Points on a hilly landscape, in no order, each with its height.
From any point a ball rolls to the lowest of the 2 points nearest to it. It stops when none of these is lower. Distance is the straight distance between rows; heights are no part of it.
(950) (h 855): [168 120 112 126  97  96 140 111 111 126 133 150 139 127  89  97 114  88
 108  72  89 133 120 134 150 114  65]
(24) (h 420): [105 173  99 125 112 138  99 105 106 133 119 143 162  92 142 190 119 178
 121 114 175 107 121 103 112 158 121]
(111) (h 295): [108 104 172 144 159 187 142  89 135 147 157 105 151 135 141 155 152 177
 108  81 148  98 109 150 128 178 118]
(586) (h 684): [ 84 117 150 179 116 127  92  86 159 112 128 162 137 104 131 119 121 172
 153 131 148 134  88 184  89 133  97]
(22) (h 701): [113 122 116 117 137 167 133 130 136  88 151 106 110 162 107 132 132 138
 124  84 198 118  97 139  99 119 187]
(106) (h 214): [125 152 147 148 103  91 102 111 127 128  90 142 153  81 169 162 132  93
 138 158 181 150  96  89 103 115  96]
(951) (h 907): [148  87  94 100 169 157 125 177 129 112 164 124  88 163 169 152 112 130
  80 140 137 132  93 166 145 116 223]
(222) (h 838): [111  94  76 136 120 132 129 120 178 142 112 134 119  91 214 157 103 146
 149 197 205 144 112  90 118 119 175]
(589) (h 674): [128 118 119 124 162  65 177 162 150 115 138 131 105 142 168 108  88 129
 151 204 105 103 128 108 130 134 203]
(932) (h 718): [139 117 152 115 158 180 117 142  91 141 154 111  99 194 115 117 152  75
 155 115 110 173 111 130 166 155 140]
(53) (h 746): [171 148 135 130 117 125 140 129 136 128 121 139 146 201  90 113 133 115
 139 156 114  89 152 146 129  77 107]
(470) (h 679): [131 122 180 142 151 144 169  52 139 107 151 183 152 137 110  57 134 134
  98 102  32  83 129  94 109 149  44]
(946) (h 493): [137 124 136  91 109 152 175 122 145 109 115 112 134 135 100 168 134 117
  68  46 155 114  92 125 118 147 115]
(560) (h 251): [134 119 144  93 139 122 147 170 133 112 113  86 142 100 153 116 141 120
 163 222 127 135 156 149 120  92 155]
(211) (h 391): [108  96 122  53  97 157  73 179  83 110 125 106 129 167 136 150 166 146
 154  86 187 149 132 100 157 131 135]
(836) (h 644): [136 104 135 133 146 141 138 115 116 124 149 128 121 171  88 122  92 155
 117  88 124 145  81 145 108 131 176]
(480) (h 423): [118 188 142 172 120  70 141 128 117 153 118 141 145 131 102 109 135 122
 132 109  24  59 149 124 157 165  99]
(478) (h 277): [145 116 152 128 141 124 122 171 116 140 132 132 174 123 125 148 108 151
 117 121 139 115 138 126 162  94 133]
(280) (h 467): [ 77 170  77 106 126 146  75 137 107 129 119 117 160  91 151 171 158 126
 168 133 179 121 145  88 132 147 128]
(713) (h 622): [135 112 155 136 130 183 111 150 114  70  90  62 105 176 129 112 106 110
  86  61 163 160 128 160 159 146 170]
(260) (h 902): [142 144  69 131 112  74 131 142 126 123 123 130 112 129  98  90 101  67
 104 105 113 131 145 132 116 100 120]
(681) (h 264): [120  87 110 121 144 138 123 158 153 114 112  80 141 154 133 138 153 113
 156 104 118 147 143 194 188 129 140]
(705) (h 311): [102 169 126 175 136 126 148 117 137 143 137 155 191 113 111 126 143 143
 121 131  59 109 148 135 122 178 101]
(165) (h 64): [132  90 147 177 134 145 133 119 126 134 119 120 150 200 161 119 106 159
 117 101 101 172 116 161 175 193 152]
(408) (h 146): [116 116 163 113 143 176 135 169 137 102 131  83 137 105 163 132 126 139
 126 158 164 129 143 191 110 126 155]
(558) (h 369): [162 142 135 108 120 126 145 203  61 154 126 135 138 129 129 117 104 130
 137 125 113 109 151  78 159 114 165]
(931) (h 609): [102 143 136 154 122 110 103  98 140 120 139 185 134 147 122 142 129 214
 153 157 111 150 136 169 100 146 117]
(207) (h 477): [152 128 161 107 154 114 148 168 122 103 108 140 106 178 159 186 146 126
  84  79 148 141 115 162 145 148 172]
(418) (h 433): [123 139 101  82 121 123 140  73 148  76 111 120 141  77 109 174 165 120
  90  59 153 127 102 110  96 129 103]
(708) (h 271): [153 143 129 146 117 132 111 130 106 167 178 185 145 126 109 149 104 121
 114 126 133 111  85 117 142  98  92]
(266) (h 566): [145  96 131 130 137 184 188  99 151 113 121 131 115 156  70 110 113 135
 113  33 112 121  83 125 130 165 134]
(796) (h 502): [122 165 108 141  85  94  90 112 155 145  75 134  65  59  87 117 103 102
 167 195 118 162 130 111  86  77 143]
(638) (h 583): [122 135 120  93 125 151  99 150 105 141 157 130 101 176 179 135  93 130
  90 157 176 156 168 125 129 146 126]
(219) (h 637): [125 165 119 128 119 124  89 153  98 127 178 137 132 150 159 114 101  92
 136 159 152 166 156  89 154 126 114]
(388) (h 213): [119  91 163 182 146 215 141  92 151 129 124  98 137 180 135 109 135 168
 105  59 117 135 132 171 167 196 128]
(997) (h 793): [131 112  87 176 107  87 123 111 172 148 107 169 127  82 178 141 111 120
 162 219 140 184 107  91 114 120 146]
(575) (h 756): [160 166 167 153 131 114 158  71 133 135 154 152 132 150  87  68 142 102
 101 154  68  66 142 102  98 108  67]
(363) (h 518): [113 131 138  95 127 167 135 141 125 167 118 119 104 173 131 120  96 150
 120 133 163  99 151 156 100 143 103]
(1008) (h 409): [127 152 165 106 131  81 132 130  95 105 132 150 121 167 133 168 159 117
 140 127 124 165 108 150 124 165 135]
(71) (h 730): [118 144  84  97 128 113 163 103 119 173 126 107 125 140  57 117 126 135
 134  97  59 109 138 103 120 147 137]
(1021) (h 525): [154 151 125 181 164  88 136 151 134 103 147 130 140 131 103  84 134 110
 151 133  60 113 200 133 182 110 157]
(365) (h 356): [137 116 139  77 141 135 151 134 110 145 110  83 128 128  96 115 164 112
 167 160 115 119 140 138  86 105 134]
(725) (h 424): [ 97 126 142 104 116 131 125 108 125 170 112  97 131 127  96 110  82 185
 141 147 127 136 166 135 106 136  93]
(873) (h 140): [118 176 142 155 100  77 110 123 135 184 132 175 115  82  99 151 102 135
 113 164 102 124 107  96 122 107  85]
(1015) (h 816): [148 161 134 145 115 134 164 100 152 126 116 141 159 181  93  91 100 132
  80 143 105 103 150 135  83 123  98]
(155) (h 346): [163  93 120  83 123 145 110 161  86 118  85  92 148 184 120 127 162 121
 163  97 129 130 146 143 170 112 142]
(802) (h 407): [127 147 106  77  91  90 110 187 129  85  98 103 157 134 181 179 138 108
 111 182 144 158 139 157 139 132 164]
(549) (h 428): [113 169 119 122 113 139 106  40 168 103  75 152 108  29  85 158 138 105
 155 124 122 105  87  89  82 131  76]
(577) (h 682): [123 168 139 118 138 157  84 109  77 136 183 130 131 155 108 112 136  88
 154 122 134 140 137 103 160 155  89]
(274) (h 747): [105 114 160  88 128 131  92 166 117 127 147 107 104 147 119 157 113 105
 127 133 188 141  79 118 117  99 159]
(647) (h 595): [141 118 138 160 169  96 167 167 123 122 127 117 115 144 119  65  83 118
 156 138  88 118 172 110 141 138 170]
(179) (h 233): [133  70 131  90 122 190 101 171 126 100 168  84 100 124 186 130 139 154
 136 170 177 155 138 200 155 104 162]
(966) (h 742): [ 75  76 158 166 110  92 122 121 181 151 119 149 114 111 152 141  92 186
 129 143 146 148  73 164  98 125 132]
(185) (h 783): [110 130 129 129 169  98 154 109 126 162 148 145 116 108  75 113 115 158
 151 115  92  95 132  93 100 116 137]
(761) (h 507): [175 125 101 125 145 171 123 192 101 110 120 142 131 187 169 121 124  79
  96  95 162 128 146 125 159 114 146]
(733) (h 593): [121 137 146 117 142 104 146  48 133 104 143 171 144  76 109 118 148 159
  96 116  49  91 118 110  78 148  51]
(906) (h 769): [189 115 164 145 155 153 160  81  74 117 106 138 115 151  94  51 107  96
 110  81  57 108 103 107 116 157 108]
(851) (h 712): [183 101 144 178 173 173 152 107  94 124  69 117 136 160  97  68 100 123
 135  75  86 131 140  87 167 144 134]
(70) (h 415): [124 150 101 105  98 145  46 134 112 150  70 137  82  50 130 136 136  89
 162 173 163 141 123 114  88  74 118]
(791) (h 899): [106  86 143 147 116 178 130 133 151 137 172 108  95  87 136 149 144 168
  67  99 185 128 120 182 102  81 152]
(783) (h 318): [124 154 133 113 101  59 104 135 110  95  95 122 141 117 145 171 155  91
 145 161 144 161 102 124 119 124 142]
(394) (h 879): [138  67  65  97 144 133 126 135 165 110 173 133  95 120 189 137 119 122
  92 190 166 154 107 148 127  84 185]
(763) (h 519): [ 97 140 108 101 114 102  84 106 131 146 121 119 108 122 125 154  99 192
 142 170 130 171 161 150 114 126 139]
(741) (h 517): [ 91 155  57 134 108 112  82 122 143 162  72 129 123  70 169 168 159  81
 192 180 147 143 137  82 129 139 130]
(745) (h 449): [173 115  95  89 134 124 124 196  87 104 140 143 138 172 197 136 120 117
 134 150 138 125 150 100 184 127 170]
(972) (h 656): [139 110 129 133 125 123 191 123 134 157  87 114 153 172  80 106 113 118
 140  80  63 109  94 122 134 170 122]
(47) (h 176): [116  91 120 116 117 121 116 144 140 125 124  93 149 113 132 160 147 150
 122  73 173 138 151 164 161 126 108]
(198) (h 658): [152 144 175 167 203 139 172 138 105 134 106 121 105 137 108  78 113 110
 128  96  81 120 177  75 147 160 159]
(861) (h 171): [143 124 128 179 176 179 152 145 143 129 146 140 192 143 134 112 152 146
 122 149  93 119 163 161 128 130 124]
(938) (h 312): [127  83 104 170 145 143 168 153 175 128 161 168 162 123 161  98 143 171
 157 156 113 150 168 173 125 117 127]
(79) (h 924): [117  80 111 147 110 169 126 152 148 148 169  92  97 143 177 156 104 146
  66 118 180 110  91 176 135 100 188]
(405) (h 438): [140 118 148 135 166 165 133 121 102 131 151  99 148 116 117  94 147  82
 152 142 134 119  99 144  91 116 129]
(563) (h 291): [ 84 124 151 131 121  99 131  99 156 194  99 149 111 109 118 123 108 150
 108 165  95 131 133 123  79 131  70]
(55) (h 355): [116 131 145 132 173 165 147 110 137 128 131 145 155 111 115 146 153 161
 118  69  89  75 129 156 132 180  84]
(326) (h 632): [140 185  94 143 109  75 134 132 127 150 130 142 139 116 127 128 165 106
 155 176 107  87 188 107 129  99 104]
(712) (h 242): [136 121 134 155 137 129 154 148 149  97 144 120 145 180 134 120  97 145
 120 159  97 185 139 163 169 165 180]
(117) (h 872): [109  93 131 137 143 159 137 104 171 160 176 158 102  99  84 135 134 173
  95 111 152 142 105 147  81  82 114]
(269) (h 815): [176 111 136 123 144 109 133 116  71 148 143 132 121 140 111  79 121  64
 120  69 104  94 109  79 151 129  97]
(359) (h 785): [107  97 159 129 101 109 118 158 161 135 116 122 107 109 142 163  92 140
 143 159 191 139  66 144 126  94 153]
(795) (h 315): [110  81 129  52  92 166  87 197 117  83 152  96 113 148 172 163 167 158
 135 144 188 179 122 137 175 121 186]
(273) (h 500): [142 189 162 168  97  76 129  99 102 135 162 108 122  85 106  75 158  94
 135 110  42  68 131 108 161 146  70]
(245) (h 338): [126 185 111  89  89 154  96  93 119 125  86 145 101  73 100 152 160  98
 153 139 177 126 120  84  83 105  81]
(991) (h 625): [114 199 147 124  56  72  98 127 102 127 127 115 122  77  92 124 149 100
 156 136 133 136 143  59 156 106  94]
(636) (h 568): [151  91 112 112 106 182 133 183 123 108 100  88  94 197 164  98  96  99
 106  83 191 142 160 149 158 140 155]
(644) (h 834): [ 83  93 120 135 165 133 172  91 164 154 138 159 107 103 101 121 139 152
 134  88 138 110 102 118  70 144 103]
(934) (h 511): [125 154 131 111 113  95 118  42 140  83 132 160 107  49 100 133 117 115
 134 108  78  70  75  95 104 134  44]
(14) (h 688): [180 177 128 129  96 102 154 158 110 139 138 130 142 183 115 116 159  91
 134 153 105 122 193  96 185  98 119]
(886) (h 447): [136 102  98 181 141  77 121 138 139 140 155 155 163 122 124  91 137 137
 168 154  71 137 151 149 164  99 121]
(469) (h 565): [126 204 137 115  74  73 126 136 102 119 118  90 127  86  84 110 145  67
 122 102  77  92 141  91 158 134  85]
(459) (h 580): [130 163  84 123 163  89 112 164 145 103 145 141 123 137 143 128 130 120
 141 168 120 108 209 131 153 106 153]
(49) (h 739): [117 103 134 141 124  58 156 137 142 127 114 154 103  97 198 117  89 149
 153 214 133 153 116 124  99 134 156]
(779) (h 304): [112 120 126 151 138 126  99  86 162 130  96 120 154  60 161 185 173 132
 117 141 182 155  94 138  92 114 125]
(3) (h 368): [113 123 107 105 124 137 102 106 135 109 139 103 135  84 132 164 176 106
  85 101 193 174 102 108  93 103 142]
(649) (h 360): [ 92 118 131 145 109 155 127  73 132 152 141 130 131 109 167 190 152 212
 109 111 191 120 114 145 102 166 132]

Where does a ball stop that starts at each point below?
(53): (861)
(950): (861)
(222): (861)

Call two points neighbours if one is among the 2 nearest of the other. Go from one point of each pair to the other, from neighbour to neighbour, staying as low as possible. Name the highest point that can't be avoided.
(408) / (106): (802)
(873) / (408): (211)
(705) / (165): (55)
(47) / (873): (478)
